A landscape with many peaks, sampled at points; each row gives a point and its height.
From any point a climber steps to the highest of the 2 points nearest to it. It stops when none of these is higher. Distance is the straight distance between rows; heights are no part of it.
Z_712 (h 4.54): [166 121  93 175 119  76  90 133 104 166 147 116 161 157 109 168  96 123
 128  77 114 151 128 113 145 158 129 147 149 115 118 156  97 119 105 144
 152 131]
Z_473 (h 4.66): [144 148 126 142 150 135 183 126 129  91 114 139  80  79 158 126 181 138
 103 182 168 117 109 103 103 136 134 126 130 140 170  95 157 119 134 109
 132 140]
Z_629 (h 2.20): [ 59 153 140 112 147 161 122 122 221 162  80 174 200 115 163 140 108 140
 162  78  85 129 113 120 135 177 129 101 120 181 152 109 138  95  73 142
 123 144]
Z_559 (h 3.46): [161 115  74 146 130  86 121  86  77 135 107 120 118 139 121 147  73 147
 119 120 139 173 107 134 159 152 167 107 181 143 153 161 103 122 114  54
 148 117]
Z_490 (h 3.02): [160 163 142 101 135 161 188 139  86 128 146  71  89 143 161 114 205 150
 110 119 138 104 101  62  85 129 141 148  97  73 117 162 116 125 173 137
 128  85]
Z_77 (h 5.17): [140 156 131 114 171 137 188 101 133 135 102 130  69  88 158 127 187 135
 122 197 156  78 128  96 113 116 153 110 125 151 165 104 162 118 174  84
 116 102]
Z_567 (h 2.83): [ 52 142  96  73 154 177  62 106 168 177 100  71 170 124  82 104  86  94
 145 102 119 100 147 157 162 151 133 119  83 121  94 151 107 149 174 103
  89 140]
Z_618 (h 2.82): [ 82 142 155 102 148 131 140  85 185 128 124 123 200 102 105 137 106 126
 142 124 125 165 130 173 133 144 130 119 135 130  83 104 132  92  67  91
 130 141]
Z_186 (h 5.94): [174 147 105 143 111 112 124 119 107 177 135  79 214 147  92  92 102 136
 152  78 153 152 134 120 153 134 145 184 103  85 135 158 118 143 139 115
 126 163]
Z_485 (h 5.58): [147 133 122 167 146 118 106 171 131 136 133 188  86 126 136 150 126 121
 107 155 122  86 159 110 125 126 106 143 137 182 164 122 105 127 171 129
 109 134]
Z_948 (h 2.07): [127 113 154 171 104 111  57 151 112 140 139 109 159 114 115 152  79  91
 118  97  74  74 168  89 164 107 145 143 121 121  91 161 125 119 175 212
 164 115]
Z_689 (h 5.44): [165  96  96 144 113  82  67 155  78 145 173 127 119 186  96 131 126  64
 111  99 146 125 157  78 134 129 114 166 124  77 106 164  86 157 147 179
 131 119]
Z_979 (h 0.42): [ 85 121 154 124 133 133 186  73 179  82 126 118 170  91 147 102 145 136
 118 147 174 164  94 143  87 132 119 145 119 123 137  53 170 105  52 112
 132 179]
Z_574 (h 5.45): [169 137  86 130 124 130 139  99  67 172 133  87 219 158 105  85 118 128
 150  88 174 155 119 149 125 144 150 160  93 106 176 153 119 140 103  81
 132 170]
Z_417 (h 5.31): [144 110  69  39 127  91  75  92  77 113 100 107 104 178 120 137 151 137
 150 123 155 151  89 140 104 143 138  90 149 126 116 163 109 116 124  73
 125  94]
Z_202 (h 5.01): [122 137 166 114 105 150  91 140 196 141  80 156 102 118 117  97 137 129
 153 172 121  74 160 151 146 104  90 132 127 133 120  91 124 152 207 166
  90 122]
Z_105 (h 3.51): [142 122 136 157 148 103 148 103  93 139 156  95 161 123 114 112  94 128
 104 156 148 149 143 186 136 107 124 131 128 121 133 104 131 134 101 101
 154 152]
Z_909 (h 4.95): [123 126 150  92 150 177 115 121 186 137  94 132  82 109 142 119 130 120
 133 158 129  52 171 118 163  99 126 138 129 110 113 106 142 138 228 137
  76 126]
Z_263 (h 4.52): [167 117  81 111 111 108 164 120  61 110 168  69 114 154 136 115 181 137
 120 126 178 152  60 126 101 138 155 137 118 101 151 127 143 121 103 125
 137 130]
Z_454 (h 5.77): [130 136 116 118 204 158 147 115 180 141  88 164  82  95 127 123 150 150
 122 184 148  69 122 106 131 138 125 109 145 131 172  78 162 121 164  91
 107 131]
Z_634 (h 2.53): [ 98 133 192 151 120 166  96 123 122 106  90 151  88 110 171 161  61 123
  88  93  90 103 171  66 134  94 195 112 157 123 110 155 165 154 118 175
 156 127]
Z_246 (h 3.63): [140 137 122 124 148 160 126 161 122 114 131 114  77 140 181 163 123 120
 143  77 119  97 113  36  95 134 126 129 125  94 158 170 155 147 140 201
 141 145]
Z_704 (h 3.03): [ 87 116 141 122 119 140 123 102 136 118 109 145 134 108 146 128 139 128
 125 181 154 152 117 215 118 124  57  88 116 189 160  75 151 105  94  83
 125 153]
Z_425 (h 1.89): [ 76 141 104  91 140 147 128 118 163 127  94 140 137  89 122 121 131 153
 193 144 114 138  97 174 117 142  98  90 127 171 127 101 117  98 102  88
 117 137]
Z_407 (h 2.55): [ 92 139 184 149 131 144 118 139 216 153  87 171 184 105 138 131 142 122
 140 112 111 103 156 103 124 131  98 135 124 141 122  90 163 124 109 183
 113 167]
Z_529 (h 6.11): [146 110 138 191 124 101 104 194 125 141 155 198 108 141 117 133 133  85
 129 161 140  89 159 132 135 109  65 118 132 182 169 104 103 118 148 147
 115 117]
Z_353 (h 2.51): [153 121  92 149 147  97 103 132 118 126 124 164  40 134 137 174  93 130
  79 121  92 112 131  93 159 155 173 108 177 145 112 167  94 156 162  81
 157  98]
Z_587 (h 5.16): [138 108 181 170 143  97 125 171 164 127 168 169 167 109  92 173 123  88
  67 124 130 137 202 171 140 111 124 150 119 145  95 126 161  92 107 122
 137 132]
Z_345 (h 1.95): [128 110 161 153  88  98  94 136 155 128 123 189 113 135 127 145 122 121
 122 143  82  89 183 152 154 101 121 126 165 178  61 124  99 160 163 157
 133  93]
Z_547 (h 2.01): [122 123 149 131 135 139 140 129 153 107 108 165  67 104 150 132 115 155
 103 168  99 117 155 102 138 108 158 114 163 145 101 131 128 143 165 103
 127 100]
Z_292 (h 5.07): [150 111  45  97 127 112 138  94  61 128 145  67 145 161 127 116 142 151
 131  99 175 157  70 150  99 160 141 130 123 110 173 135 133 127  99  96
 154 143]
Z_579 (h 5.53): [ 93 112 126  73 117 181  72 115 144 161 113 108 123 129  80  91 114 109
 149 118 121  97 164 166 155  91 146 137 104  94  96 140 105 174 228  78
  86 101]
Z_459 (h 3.14): [147 130 105  82 138 138 152  95 128 100 100 117 112 146 158 146 117 169
 148  94 110 188  73 100 114 156 150  85 181  76 109 162 139 136  70 152
 142 123]
Z_439 (h 4.96): [157 115  68 127 138 123 162  96  69 170 145  65 182 145 124 100 140 127
 127 115 174 151  89 175 131 144 155 143 101 128 202 139 129 122  80  83
 147 182]
Z_531 (h 5.06): [161 146 129 139 137  98 129 171 113 114 120 190  49 125 161 142 168 130
 108 172 142 101 127 103 105 138 109 116 148 166 170 118 121 122 164 134
 119  96]
Z_419 (h 3.06): [107 143 126 102 128 126 133  71 160 141  98  95 166  97  81 109  90 142
 163 121 115 176 112 172 158 118 148  89 155 127  83 120 120 115 104  91
 126 137]
Z_299 (h 2.77): [128 138 112  88 159 134 107  93 150 127  92 133 112 158 176 146  98 150
 156  49  90 142  97  92 118 141 158  81 186  95 121 182 129 149  74 166
 143 123]
Z_304 (h 4.84): [133 109 179 199 156  95 139 149 135 136 191 168 147 108 123 155 106 109
  69 147 127 156 184 143 139 105 143 136 129 139 117 104 127 124 110 107
 162 140]
Z_729 (h 5.85): [127 132 134 144 155 112 125 139 117 175 124 125 166 133  99 143  96 111
  98 149 126 120 175 214 155 107  80  91 108 164 119 128 104 122 120  86
 131 111]
Z_718 (h 2.26): [110 118 116 140 150 127 116 141 137 108 104 187  77 127 169 167 114 159
 115 125  96 121 123  87 137 160 158  98 174 162 120 165 105 138 128  97
 126  96]
Z_508 (h 7.09): [173 117  82 109 108 125 140  80  87 120  96  89 114 136  81 107  92 153
 153 116 160 152 125 101 140 119 180 135 148  99 113 188 117 140 166  63
 108 113]
Z_820 (h 5.52): [156 112 108 191 145 100 154 162  57 111 202 144  79 131 135 134 133  97
  99 171 154 136 131 103 132 125 127 144 126 146 183 134 113 136 105 136
 154 125]
Z_24 (h 6.21): [119 139 127 152 115 100  89 166 140 172 147 143 164 154 114 152 117 107
 132 125 113 109 170 189 138 110  73 114 111 190 106 120  85 115 136 121
 131 117]
Z_735 (h 3.76): [181 148 120 125  91 132 173 104  76  89 159  71 107 136 113  79 163 135
 100 143 160 146  98 138 142  77 177 154 126  85 106 162 145 148 175 124
 136 113]
Z_606 (h 1.67): [157 157 140 147 155 119 181 127  98  95 155 124  72  92 152 111 134 113
  72 198 140 120 160 150 143  89 168 139 127 133 130 126 136 141 182 109
 150 121]
Z_466 (h 1.06): [131 131 178 149  58 112 140 159 147 101 161 158 147 142 100 113 169 129
 177 161 109 132 130 128 110  87  64 136 138 134  81 105 138 118 126 209
 101 125]
Z_217 (h 5.89): [162 115  60  53 130 104  68 102 100 136  71 110 130 183 109 123 126 152
 164  89 139 147 130 114 110 166 137 132 150  98 112 183  86 142 139  96
 112 105]
Z_592 (h 0.07): [ 98 140 219 153  97 113 136 129 196 119  86 191 123 100 144 125 123 128
  82 132 125 113 187 102 140 103 153 130 136 110 112  90 155 128  86 154
  99 126]
Z_365 (h 4.10): [148 156 147 156 132 140 178 150 132  95 103 182  92  86 140 107 192 141
 101 160 165 130  82  80  94 136 134 126 134 140 186  66 184 103  99 158
 135 141]
Z_127 (h 1.35): [149 137 156 152  88 150 139 176 150 107 137 151  98 127 144 123 154 115
 145 139 119  93 139  67 121 104  95 144 120 117 117 131 141 142 181 223
  96 133]
Z_645 (h 3.47): [119 125 142 128 100 101 103 133 103  91  99 173  85 151 155 134 162 120
 128 189 126 113 111 197 118 124  65  71 156 217 167 110 130 116 130 111
 116 100]
Z_119 (h 3.16): [144 158 167 131 113 168 138 155 138  76 150 110  77 145 177 141 133  96
 129  92 114 108 121  51 119  87 131 140 145  71 114 179 163 147 150 237
 145 136]
Z_541 (h 2.80): [171 136 102 154 163  78 122 128  64 119 144 151  56 130 143 159  89 125
  70 147 118 131 130 133 146 150 158  91 158 150 168 147 101 149 140  69
 172  89]
Z_125 (h 3.11): [161 125 141 149 130  83  84  96 119 101 104 149  96 156 135 143 113 143
 117 112 105 164 120  94 146 131 164  93 177  99  71 174 121 157  94 147
 156 108]
Z_130 (h 4.98): [158 100  71 134 123  97  53 134 101 155 120 111 148 174 125 159 107 102
 121  72 121 133 146  71 133 165 127 149 127  88 129 159  90 142 139 165
 133 131]
Z_456 (h 1.87): [108  99 145 172 116 126  85 183 127 154 170  94 185  93 114 144  98  82
 132 109  96  63 162  77 152 123 111 168  91 122 121 130 130 120 162 209
 155 148]
Z_958 (h 1.50): [141 118 161 190 106 161 130 172 141 132 152 162 100 113 123 116 133 100
 127 142 124  76 141  44 150 100  97 168 117 118 144 100 153 135 172 220
 118 164]
Z_724 (h 4.14): [108 113 100 102 183 159 186  85 105 131 165  76 130 126 154 111 157 131
 110 182 167  77  94 168 112 135 136 119 105 124 172 113 148 127  94  59
 117 170]
Z_681 (h 5.24): [ 99 110 144  61 131 194  74 134 172 156 102 121  94 123 123 115 125 106
 149 137 115  43 184 147 144 103 128 147  92 123 116 127 106 157 238 105
  88 103]
Z_201 (h 4.85): [106 127  70 118 161 146  87 148 160 173  98 137 113 123 149 150  89 147
 138  96  88  89 125 100 141 173 144 104 133 171 132 149 104 114 149 104
 128 137]
Z_251 (h 5.92): [116 110  96  78 150 154 105 122 136 160 109  94  97 113  87 107  89 131
 126 127 122 104 152 132 157  97 169 117 129 115 102 140 122 150 195  71
  96  99]
Z_316 (h 2.67): [112 138 170 112  95 116 125 133 156  78 133 153 176 154 137 118 158 150
 160  97  93 162 119 141 106 112 108 101 151 100  62 146 118 141  78 224
 128 107]
Z_147 (h 4.09): [179 128 124 161 104 120 152 137 110 126 180  77 149 146 102 103 125 127
 148  94 128 158 102  82 137 118 146 172 117  46 125 147 128 157 121 182
 146 149]
Z_260 (h 3.82): [160 133  77 159 144  94 102 102 118 146  90 140 124 141 125 169  63 144
 114  84 110 166 107 102 165 185 174 121 170 128 136 170 115 118 118  83
 143 136]
Z_557 (h 3.69): [130 105 109  89 100  93  97 136  79  79 135 129  77 183 148 133 170 112
 120 170 136 124 121 204 108 122  59  81 133 177 151 124  98 143 126 111
 115  84]
Z_533 (h 2.10): [105 100 172 165 123 122  90 116 161 127 119 171 125  89 144 153  86 117
  96 130  87  79 189 118 153  94 147 131 141 159  79 117 125 138 161 149
 140 130]
Z_347 (h 5.49): [122 108 147 133 134 121 133 123 110 118 115 130 109 114 126 127  90 117
  92 192 130 122 173 209 145 103  91  98 145 174 137 104 112 139 149  88
 134 109]
Z_471 (h 4.13): [165 136 120 166 108  80 120 128 117 130 163 135 179 131  91 158 111 131
 124 109 114 186 117 159 141 133 133 126 147 133 105 123 134 107  82 122
 154 125]
Z_500 (h 2.12): [ 68 140 106  94 141 137 111 110 179 152  86 145 178 117 124 125 113 172
 183  97  75 158 108 166 146 148 130  70 131 171  94 138 102 101  81 103
 116 113]
Z_495 (h 4.64): [149 111 104  97 121 117 147 178  65  92 164 135  83 161 134 115 221  93
 144 179 188 105 115 108  81 122  79 146  96 120 178 125 120 118 140 162
 105  98]
Z_869 (h 3.17): [ 76 140  98  95 156 187 103 167 134 180 127 118 166 137 120  93 136 122
 131 113 147  90 149 151 114 148 114 154  53 133 142 133 107 160 190  99
 117 151]
Z_350 (h 4.40): [124 106 166 201 138 114 110 162 157 156 171 182 146  95 137 186 104 101
  87 103 100 138 176  90 142 138 158 153 112 146 128 116 141 113  95 140
 165 148]
Z_418 (h 4.81): [147 150 138 102  86  96 145 129  97  55 121 130  70 127 155 128 171 106
 121 195 136 138 127 184 115 110 122 112 147 168  90 128 117 131 148 154
 129  79]
Z_937 (h 5.93): [ 74 130 103  95 203 178 127 101 144 130 123 109  91 110  96 124 116 110
 142 173 132  72 147 151 129 127 119 132 120 111 131 132 118 130 161  60
  41 127]
Z_766 (h 6.34): [ 82 138 124 106 216 183 156  98 198 112  97 138  87  82 115 131 135 130
 151 174 121  88 131 104 122 130 132 115 141 125 135 104 139 124 158  79
  51 131]
Z_143 (h 5.64): [142 121  70  64  99 114 110  83  76 114 112  67 142 174 111 118 145 153
 155 110 166 171  83 167  87 156 120 122 134 104 126 142 128 124 111  99
 125 128]
Z_751 (h 2.28): [113 105 167 175 117 142  70 128 136 129 113 135 138  89 137 167  70 118
  96  97  87  94 175  83 158 104 164 130 129 132 100 135 148 134 136 177
 177 129]
Z_803 (h 3.55): [126 145 132 165 138 129 139 158 144 126 125 197 111 119 109 108 184 123
 116 167 167 123  88 110 100 130 111 108 137 155 198  34 153 102 108 153
 126 156]
Z_911 (h 1.19): [132 124 151 165  96 109 129 166 135 110 177 159 118 132 111 142 142 111
 147 145 108 125 143 100 120 109  84 145 134 135 102 124 111 135 133 187
 118 114]
Z_364 (h 3.31): [ 97 116 122 112 137 136 134  53 139 110 112  85 137  85  99 104  98 124
 123 154 146 176 101 194 133  96 151  88 159 136  93 111 142 109  99  76
 115 138]
Z_308 (h 0.16): [115 147 211 151 107 113 187 133 172  83  99 167 121  85 139 104 136 138
  65 158 156 145 159 108 125  94 150 149 118  89 118  77 167 113  78 145
 103 138]
Z_544 (h 4.86): [161 126  99 171 150  98 164 144  92  95 180 127  86 117 150 155 146 119
 113 139 140 170  90  89 111 154 150 146 125 110 162 124 121 124  77 143
 161 131]
Z_7 (h 5.86): [118 145 130 149 115 106 126 197 173 164 171 152 203 133  96 151 149  96
 159 126 116 129 149 145 130 137  75 139  94 173 128 106 134  86 102 161
 130 146]
Z_716 (h 2.30): [ 66 137 124 116 132 125 105 107 162 136  85 180 143 138 168 137 106 170
 165  69  69 145 104 127 140 157 133  77 165 173 101 157 111 119  73 129
 110  93]
Z_850 (h 4.51): [154 149 125  96 100 107 150 129  92  65 141  94  66 135 162 111 217  96
 124 180 147 148 105 144 102 111 104 138 131 123  87 139 134 102 145 174
 119  94]
Z_682 (h 2.87): [119 128 171 130 102 115 101  99 147 100 117 144 131 158 134 126 113 154
 146  93  95 149 120 120 137 105 150  96 175 100  49 165 129 155 104 197
 130  97]
Z_426 (h 2.97): [ 67 140  71  85 186 176  70 136 141 193 105 113 159 132 105 117  92 101
 127 109 143  92 153 156 154 158 130 127  82 152 122 136  90 149 171  70
  94 140]
Z_106 (h 0.58): [ 86 127 166 100 105 148 158  89 171  79  86 126 122  83 140  95 152 142
 147 179 163 147 103 164  96  95 118 136 126 133 121  64 177 109 100 112
 114 163]
Z_271 (h 4.61): [178 154 132 125 138 135 136 157 116 126 110 161  42 133 157 156 202 130
 133 157 133  81 116  56 104 154 103 113 144 135 154 127 131 121 166 167
 108  91]
Z_40 (h 2.78): [110 127 174 163 126 128 142 164 188 151 101 190 178 104 140 139 140 144
 142 104 110 130 134  77 114 162 109 130 129 157 166  88 148  97  74 168
 126 158]
Z_181 (h 3.10): [126 142 149 178 134 113 115 168 170 149 123 211 161 116 118 130 155 129
 139 139 144 133 121 112 111 148  90 122 130 172 174  63 147  96  88 148
 118 158]
Z_985 (h 0.93): [121 139 184 148  68 130 164 135 163  86 153 149 168 107 107  92 155 148
 164 154 124 158 110 156 108  88  85 132 116 134 101  87 151 102 103 176
 134 140]
Z_725 (h 4.97): [172 104  99 173 122  76 134 153  43 137 209 127 126 179  98 117 136  78
 115 139 176 148 137  91 135 112 116 160 124  77 132 152  95 146 114 164
 146 115]
Z_22 (h 3.71): [153 121 128  83 101 175 128 134  53 126 163  99 137 161 106  97 201 126
 129 131 160 127  96 168  88 108 138 153  85  97 130 141 122 161 195 101
 126 104]
Z_61 (h 5.15): [134 134 158 134  94 105 139 137 101  91 140 137 115 125 124 112 127 125
 113 187 135 135 148 186 135  74 109 126 145 159 123 115 111 143 155 125
 140 103]
Z_944 (h 6.63): [130 106 137 176 102  92 103 184 107 157 164 168 146 166 102 152 147  79
 136 142 105  95 175 167 130 104  52 120 120 197 139 138  78 112 137 142
 114  95]
Z_332 (h 3.43): [140 118 171 135 115 104 176  75 137 131 117 126 173 108 110 137  79 141
 101  85 120 214 120 123 128 161 185 148 131 103 127 109 155 109  40 111
 172 143]
Z_929 (h 3.83): [139 149 145 100  85 153 170 153 136  74 148  89 104 135 113  81 172 149
 151 125 126 136 103 131 110  92 107 154  93  77  96 139 129 137 172 163
 112 112]
Z_703 (h 6.46): [152 108  91 100 107 128  97  97 102 136  74  92 143 148  96 121  82 144
 163  71 122 144 132  99 158 155 161 142 152 104 106 203 103 139 165  94
  94 125]
Z_184 (h 4.28): [137 112 133  95 106 161 126 165  61 115 151 137  97 166 124 121 219  98
 141 162 177  91 134 152  66 124  96 140  83 148 182 113 115 136 184 136
 105  73]
Z_86 (h 3.29): [147 163 157 111 107 161 211 124 110 109 136  76  89 121 167  94 227 148
 130 148 148  90  84  77  95 112 139 142  82 103 140 126 146 113 167 119
 127 118]
Z_652 (h 0.28): [105 126 184 141 111 108 193 106 161  72 106 142 134  81 156 106 145 133
  75 167 170 164 117 124  97 129 148 151 119 115 153  54 167 108  49 126
 128 160]
Z_44 (h 2.79): [120 145 174 130 114 180 119 138 128  79 114 133  77 123 180 163  97 123
 113 106  97 106 141  72 124  72 172 120 165 108  91 189 165 156 153 206
 147 123]
Z_254 (h 3.89): [101 108 113  90 151 143 177  95  88 117 151  77  92 115 144 102 164 128
 114 185 179 103 114 181 130 107 128 102 100 145 157 116 163 144 131  62
 129 140]
Z_142 (h 1.83): [136 149 150 125 145 128 164 114 133 103 103 142  54  80 152 124 128 115
  80 205 127 136 167 133 154  89 185 109 157 139  97 126 136 147 184  88
 131  84]
Z_977 (h 5.61): [ 78 133 116  93 166 157  96 118 157 158 111 130 110 113 118 115  98 121
 158 176 128  92 155 183 138 126  99 102 106 144 129 126 100 116 151  68
  87 128]
Z_779 (h 3.39): [176 130 139 181 119  73 106  90  88 104 108 160 106 149 116 173  84 140
  96 105 114 190 150 101 148 150 198 128 163 109  99 152 124 148  88 102
 170 112]
Z_778 (h 3.13): [111 127 157 120  97 110 153 101 152 118 113 144 181 118 118 139 107 168
 124  80 102 199  89 137 113 151 156 122 141 136 117 110 145  94  32 129
 147 127]
Z_373 (h 3.95): [142 100 107  79 127 125 102 158  63 108 159 118  97 185 139 125 171 105
 112 147 158 122 115 163  75 134  94 109 110 127 147 130  92 148 158 122
 120  71]
Z_451 (h 3.15): [110 139 141 135 163 143 130 114 143 146 165  83 158 131 112  86 107 120
 121 138 139 104 157 158 162  92 117 174 102  67  90 123 121 158 162 114
 113 157]
Z_993 (h 2.52): [ 92 135 189 125 104 133 156 147 207 149 105 167 194 114 147 139 122 134
 132  47  99 153 150 104 111 160 128 137 105 138 157 106 174  96  39 183
 125 157]
Z_758 (h 3.57): [137 155 142  88 105 174 194 128 130 100 132  84 105 107 137  61 186 155
 146 151 149 109 101 127 118  90 129 155  81  90 116 118 155 119 167 116
 122 133]
Z_18 (h 0.81): [102 135 186 125 113 123 143 129 177 120 133 135 191 101 105  98 143 139
 169 153 132 145 138 185 109 101  84 141 109 127  96  82 147 108 100 139
 106 157]
Z_5 (h 4.24): [152 120  88 138 162 134 165 160 112 130 161 130  96 126 158 151 123 150
 133  97 107 146  83  72 104 175 139 150 122 104 186 133 114 123  89 141
 150 145]
Z_306 (h 4.17): [131 148 105  90  97 124 161 134 100  55 162  72 106 144 152 103 195 139
 151 142 144 158  73 121  98 110 107 137 115  87  97 135 150 121 124 176
 127 113]
Z_71 (h 3.64): [131 121 119 127 142 152 170 123 144 128 116 124 123 126 148 141  89 163
 132  90  94 168  93  86 112 162 161 123 146 110 139 128 128 137  89 147
 166 138]
Z_275 (h 4.79): [126 129  79 112 139 134 107 183 138 150 140 130 125 156 154 137 145 151
 154  88 109  92  99  84  96 175  85 139 109 133 171 132  98 113 129 146
 111 129]
Z_997 (h 4.48): [141 119  95 124 190 146 177  75 108 141 176  76 171 121 140 106 119 129
 109 146 152 117  95 177 135 145 161 149 106 105 170 113 126 127  61  85
 146 190]
Z_680 (h 6.38): [133 145 112 112 107 152 135 103 153 177 105  45 202 144  98  92 104 145
 162  66 134 152 112 119 157 151 134 177 104  76 132 167 128 158 153 130
 125 163]
Z_839 (h 2.81): [ 61 127 147 104 143 136 142  82 153 115 124 115 183 107 110 141 120 121
 138 161 162 145 132 217 124 145  87 110 124 158 119  83 148  87  64  80
 122 165]
Z_904 (h 3.75): [186 139 132 173  84 119 163 125  80  96 181  93 128 141 109  99 149 118
 106 129 150 166 110 113 147  87 158 174 124  56 111 155 122 148 152 168
 132 141]
Z_604 (h 4.53): [185 109  83 152 122 109 105 132  85 145 148  93 141 164 115 137 120 107
 137  68 134 143 121  56 137 163 149 190 110  57 154 161 123 152 139 179
 138 153]
Z_381 (h 2.89): [154 115 104 159 145 149 129 105 124 166 121  87 133 109 141 127  59 129
 128  85 114 119 135  80 166 143 181 150 141  87 132 150 148 157 143 140
 161 170]
Z_742 (h 5.29): [101 135 145  98 134 149 108 141 162 149 104 144 119 119 103  94 136 131
 169 169 129  80 153 180 127 114  75 134 107 131 144  98 123 125 174 118
  92 136]
Z_569 (h 3.72): [171 113 164 178  98  94 141  78 116 133 111 141 158 126 108 168  76 150
 112  84 116 226 144 100 139 155 193 150 145 101 124 135 156 125  68 117
 162 128]
Z_788 (h 2.34): [ 85 136 167 100 148 158 154 110 220 171  99 147 209 114 156 148 102 123
 129  58  94 150 130 111 120 181 136 127 104 148 146 104 144 108  51 153
 156 161]
Z_848 (h 4.00): [122 118 139 210 130  91  69 156 129 156 150 184 139 134 147 192  89 109
  87  89  75 122 157 109 150 152 153 132 131 172 112 139 106 118 104 114
 158 119]
Z_403 (h 6.44): [121 149 110 134 124 114 138 167 152 161 158 118 180 117 121 132 118 140
 151 132 125 135 127 149 122 138  87 135 108 145 155 104 106 112 103 136
 138 157]
Z_283 (h 0.71): [ 80 142 196 128 121 136 134  97 175  90 112 152 163 100  92 107 151 129
 137 194 161 130 128 190  96 107  69 136 118 116 106  54 162 112  91 119
  95 153]
Z_877 (h 2.54): [120 130 121  50 112 153 139 142 124 113 103  94  99 138 109 110 141 166
 169 107 111 121 103 121 117 122 137 104 132 104  95 158 123 137 159 110
  93  85]
Z_382 (h 5.82): [108 121 109 144 115 101 122 155 127 115 146 149 146 139 143 143 137 139
 155 147 117 137 102 140  98 149  66 122 133 158 154 110 105 100  89 139
 122 131]
Z_861 (h 3.09): [155 114  93 151 165  97 131 102  68 135 116 130  91 117 117 133  82 118
  73 152 144 138 149 161 174 113 161  91 170 148 161 151 112 153 143  49
 152 105]
Z_291 (h 4.06): [170 130 116  98  85 140 162 101  43  99 161  56 123 154 114  80 181 129
 124 140 180 149  82 165 106  95 152 150  95  94 125 141 154 142 148 115
 135 125]
Z_845 (h 4.15): [157 148 152 117 154 152 166 150 133 117 103 138  52 132 180 171 166 140
 134 107 135  91 115  29  92 159 126 113 139 119 152 157 142 124 136 160
 127 105]
Z_108 (h 2.18): [137 137  96 114 104 111  95 149  99 162 129 101 158 158  87 114 105 140
 141 111 132 137 138 170 122 132 106 147 119 119 115 140  94 144 157 121
 110 111]
Z_294 (h 2.38): [156 121 114 142 122 108 121 135 119 155 149 122 115 130 116 126  91 142
 111 130 130 126 142 141 147 110 140 137 136 131 111 148  99 145 168 111
 147 124]
Z_501 (h 3.24): [ 99 113 165 130  99 115 129 103 122  98  97 179 102 122 156 118 153 120
  98 199 163 143 125 198 126 114  74  77 154 220 167  60 173 128 117  98
 118 129]
Z_980 (h 3.59): [ 85 105 115 103 134 147 149  75 114 113 134  70 115 105 129 109 129 131
 123 169 168 166  92 208 133 104 123  91 133 157 125 115 164 138  97  66
 139 156]
Z_896 (h 4.16): [179 133 110 161 123  86 101  97 128 172 114 136 172 136 121 193  81 128
 128  68  93 178 134 107 170 182 165 126 159 139 111 153 117 110  97 109
 152 135]
Z_53 (h 5.46): [126 128 147 157 139 122 119 207 189 156 172 179 204 124  93 180 152  60
 107 111 124 124 196 170 162 130 108 142  95 173 108 129 155  95 102 143
 135 151]
Z_311 (h 2.50): [ 81 129 104  99 169 143  89  95 165 126  96 155 152 155 189 147 100 148
 177  36  74 139  97 108 132 157 122  81 178 143 124 180 120 128  73 165
 137 108]
Z_714 (h 3.80): [178 127 120 158  97  84 143 110  78 140 155  86 179 147  86 127 108 131
 127 121 152 166 129 180 129 111 120 133 146 128 132 135 118 111 106 118
 144 138]
Z_504 (h 2.76): [133 138 110  76 137 149 167 136 104 133 130  81  98 137 136 125 144 165
 133 109 128 116  96  81 101 138 147 136 116  93 115 156 122 130 164 112
 119  91]
Z_607 (h 5.28): [119 132  74  93 139 104 122 160 133 114 143 108 141 169 145 126 157 145
 174 111 113 146  93 123  81 167  68 131 113 118 154 119 109 104  86 160
 119 133]
Z_245 (h 2.31): [112 142 109  91  90 139 125 134 118 140 116 107 135 128 104  99 122 165
 175 132 113 133 114 175 118 115 113 124 119 120  96 123 110 131 144 124
 122 119]
Z_897 (h 6.97): [ 93 130 126  86  97 175 100 131 148 151 109  35 181 151 108  87  94 134
 163  44 112 106 106  98 149 125 146 149 107  86 131 174 149 158 177 153
 144 145]
Z_391 (h 2.37): [ 69 156 169 114 137 146 100 124 231 160  51 191 186 115 140 123 142 142
 161 106 107  99 151 138 139 155  89  94 125 176 120 108 150 101  99 146
  87 139]
Z_420 (h 1.69): [126  96 167 199 105 139 107 180 132 147 174 152 144 102 115 151 118  72
 129 132 104  81 180  59 162  94 113 170 110 133 116 119 139 121 153 209
 148 151]
Z_380 (h 3.21): [124 106 111 160 173 155  91  90 145 167 108 118 143 100 143 177  45 115
  94  96  98 122 155  74 175 162 177 129 135 120 123 123 133 137 122 124
 172 160]
Z_756 (h 1.66): [ 87 125 103  99 129 137 159 118 157 108  86 144 108 100 141 113 168 170
 174 158 140 129  68 156  97 146  87 107 127 174 171  88 150  88 112 101
 120 149]
Z_757 (h 6.45): [158 113  94  84 123 127 135  99  89 134 108  94  89 137  82 111 106 127
 121 130 141 133 128 152 148 106 184 108 152 124 106 165 106 142 186  47
 100  81]
Z_982 (h 3.30): [130 134 163 154 161 139 154  96  98 123 173  96 164 138 105  85 118 119
  98 182 151 102 149 200 148  80 111 146 112  89 101 109 136 144 129 109
 117 150]
Z_102 (h 3.42): [116 125 105  95 127 173 112 163  93 155 147 115 153 151  93  83 158 136
 142 108 145 107 128 145  95 130 144 166  80 105 140 136 129 167 206 100
 125 119]
Z_678 (h 3.60): [129 118 111 184 157 129  65 140 131 172 124 148 125 118 157 209  61 108
  92  75  77 121 152  73 176 169 177 135 118 168 137 133 112 104 116 127
 187 136]
Z_356 (h 5.39): [109 123  75 102 157 148 109 131 136 169 114 100 101 112 114 125  87 142
 121 108  97 116 130 111 143 145 160 102 146 141 129 143 107 123 159  61
 119 117]
Z_833 (h 2.88): [110 120 154 126  94 100 135  96 140  87 131 143 164 140 144 132 136 165
 138  92  91 194  93 128 100 144 133 106 151 104 101 125 132 117  45 177
 144 110]
Z_475 (h 2.61): [144 125 120 150 148 142 137 128 114 156 160  87 115 111 125 105 107 142
  97 124 128 104 138 106 163 107 171 165 114  80 107 131 132 160 176 130
 138 157]
Z_262 (h 5.05): [148 114 123 151 125 109 153 169  69 108 178 147  84 138 129 120 166  84
 117 189 160 123 127 129 114 112  81 137 112 155 188 134 117 127 137 135
 119 113]
Z_32 (h 4.37): [122 124  69 115 157 113  75 169 134 158 132 148 118 164 173 174 114 139
 129  92  98 106 114  92 130 186 100 123 128 143 144 154  67 121 131 127
 126 120]

For each start below, name the point where the climber stops.
Z_704 => Z_820
Z_380 => Z_403
Z_425 => Z_820
Z_629 => Z_766
Z_504 => Z_944
Z_634 => Z_944
Z_308 => Z_751
Z_592 => Z_766
